Points, in no order, along strands that fork and pass close to each other.
Points whose rows are less than 3.78 apart are linked; no others are. Some points are linked to none.
q_922: [-3.36  3.14 -1.33 -2.28 -1.64  0.30  0.58 -5.76]
q_201: [ 0.43 -5.57  1.71 -0.78  1.40  0.52 -0.08 -1.27]
q_915: [ 4.31 -1.90  3.37  1.31  0.52 -4.69  1.22  1.06]
q_989: [-3.25 -3.91 -0.78 -1.78  2.14  5.06 -1.90  0.48]
q_36: [ 0.62 -0.67 -0.84  1.18  1.19  2.86 -1.43  5.04]
q_215: [ 0.55  3.16  2.36 -0.90 -0.47 -3.85  0.43  2.56]
q_134: [ 3.10  3.15 -1.73  4.17 -0.97 -2.44 -0.32 -0.52]
q_171: [ 0.85 -6.86  1.87 -0.02  2.36  0.55 -0.74 -0.02]
q_352: [ 0.36  2.27 -3.57  2.60  0.24  3.44 -1.32 -0.65]
q_456: [-3.61 -1.35 -0.67 -3.46 -0.48  3.67  0.76 -4.24]
q_890: [-0.43  0.05  4.51 -3.23 -1.54 -7.72  1.73 -2.19]
q_22: [ 0.37 -3.92  0.96 -0.83  0.86  0.72  0.38 -2.67]
q_145: [-2.39 -2.33 -1.68 -0.82  1.37  4.93 -1.58 -1.81]
q_917: [-1.10  2.76 -3.23  0.57  0.11  3.68 -1.00 -2.07]
q_348: [ 3.03  0.59  3.82  0.44 -0.62 -7.66  1.08  0.10]
q_385: [-4.37  2.24 -0.04 -3.55 -2.41 -1.31  1.17 -6.11]
q_782: [ 0.51  2.98 -1.88  1.57 -0.12  2.34 -0.56  7.49]
q_176: [-2.54 -5.38  1.08 -3.42 -0.28  2.24  1.20 -4.00]
q_902: [-2.54 -3.66  0.63 -2.77  1.68  3.77 -0.84  0.73]
q_507: [ 2.44  2.82 -0.14  2.41 -0.94 -4.08  0.04 -1.58]
q_746: [ 0.05  5.62 -1.78  1.64 -1.03  0.28 -0.35  4.94]
q_415: [ 1.37  1.04  4.06 -1.22 -1.13 -8.70  1.12 -1.11]
q_706: [ 1.55  2.25 -2.49  2.62 -0.10  1.38 -0.77  0.12]
q_847: [ 3.67  2.56 -3.44  5.42 -1.10 -0.55 -0.20  3.25]
q_541: [ 0.36  5.91 -3.04  2.55 -1.19  0.16 -0.61  3.04]
q_870: [ 5.18 -0.09 -0.33  4.74 -0.19 -2.72  0.25  2.98]
q_423: [-4.68  1.41  1.96 -5.51 -1.48 -0.39  2.00 -2.30]
q_324: [ 1.18 -7.33  1.35  2.10  3.00  0.51 -2.03  1.29]
q_110: [-2.83 -0.53 -1.66 -2.26  0.62  4.40 -0.52 -2.62]
q_370: [-2.12  3.13 -2.50 -1.02 -0.44  3.09 -0.38 -3.44]
q_822: [-2.77 -1.74  2.42 -4.52 -0.27  0.98  1.55 -1.02]
q_691: [ 2.35 -3.79 -0.73  3.36  2.01  1.48 -1.83  2.68]
q_675: [ 0.60  0.44  0.55 -0.19  0.01 -0.65  0.32 -1.99]
q_881: [ 4.93 -1.29  1.45  3.19  0.44 -3.57  0.52  1.29]
q_666: [-1.29  4.23  0.52 -1.54 -0.51 -0.88 -0.02  1.72]
q_613: [ 2.23  1.40  0.35  1.31 -0.19 -2.27  0.38 -1.32]
q_7: [-1.04 -0.94  4.45 -3.81 -1.44 -5.83  2.54 -2.53]
q_566: [ 1.91  3.99 -4.10  4.28 -0.94  1.14 -0.70  3.28]
q_58: [ 2.44  2.64 -2.37  3.75 -0.40 -0.18 -0.52 -0.42]
q_95: [ 3.69 -1.20  4.35  0.15  0.21 -5.57  1.46  1.29]
q_125: [-4.91  2.31  0.79 -4.84 -2.11 -0.97  1.48 -4.26]
q_751: [-2.83  3.18 -1.91 -1.95 -0.78  1.89  0.05 -4.40]
q_886: [-0.26  0.95 -1.16  0.87  0.72  3.61 -1.29  7.43]
q_386: [-3.59 -2.90  0.38 -3.95 -1.03  2.48  1.53 -4.75]
q_972: [ 4.48  1.35 -2.51  5.65 -0.61 -1.46 -0.01  3.43]
q_341: [ 1.74 -6.33  0.39  3.58  2.82  0.85 -2.42  2.79]
q_848: [ 0.36 -2.05  0.27 -0.43  0.18 -0.15  0.56 -3.94]
q_44: [-2.93 -3.32  1.79 -4.16  0.60  2.35  0.76 -0.48]
q_202: [ 0.29  4.35 -1.45  1.36 -0.65  0.94 -0.08  6.59]
q_366: [ 1.55 -1.56 -0.57  2.12  1.41  1.79 -1.29  3.37]
q_489: [-0.75 -0.97 -2.35  1.23  1.62  4.65 -2.19  1.55]
q_401: [-2.92 -0.32  2.87 -4.98 -0.45 -0.39  1.88 -1.05]

Name the points in between on the shortest way along the links from the first point to the second, in order.
q_44 / q_110 | q_902, q_989, q_145
q_706 / q_751 | q_352, q_917, q_370
q_915 / q_890 | q_95, q_348, q_415
q_341 / q_675 | q_324, q_171, q_201, q_22, q_848
q_370 / q_125 | q_751, q_922, q_385
q_782 / q_566 | q_202, q_746, q_541
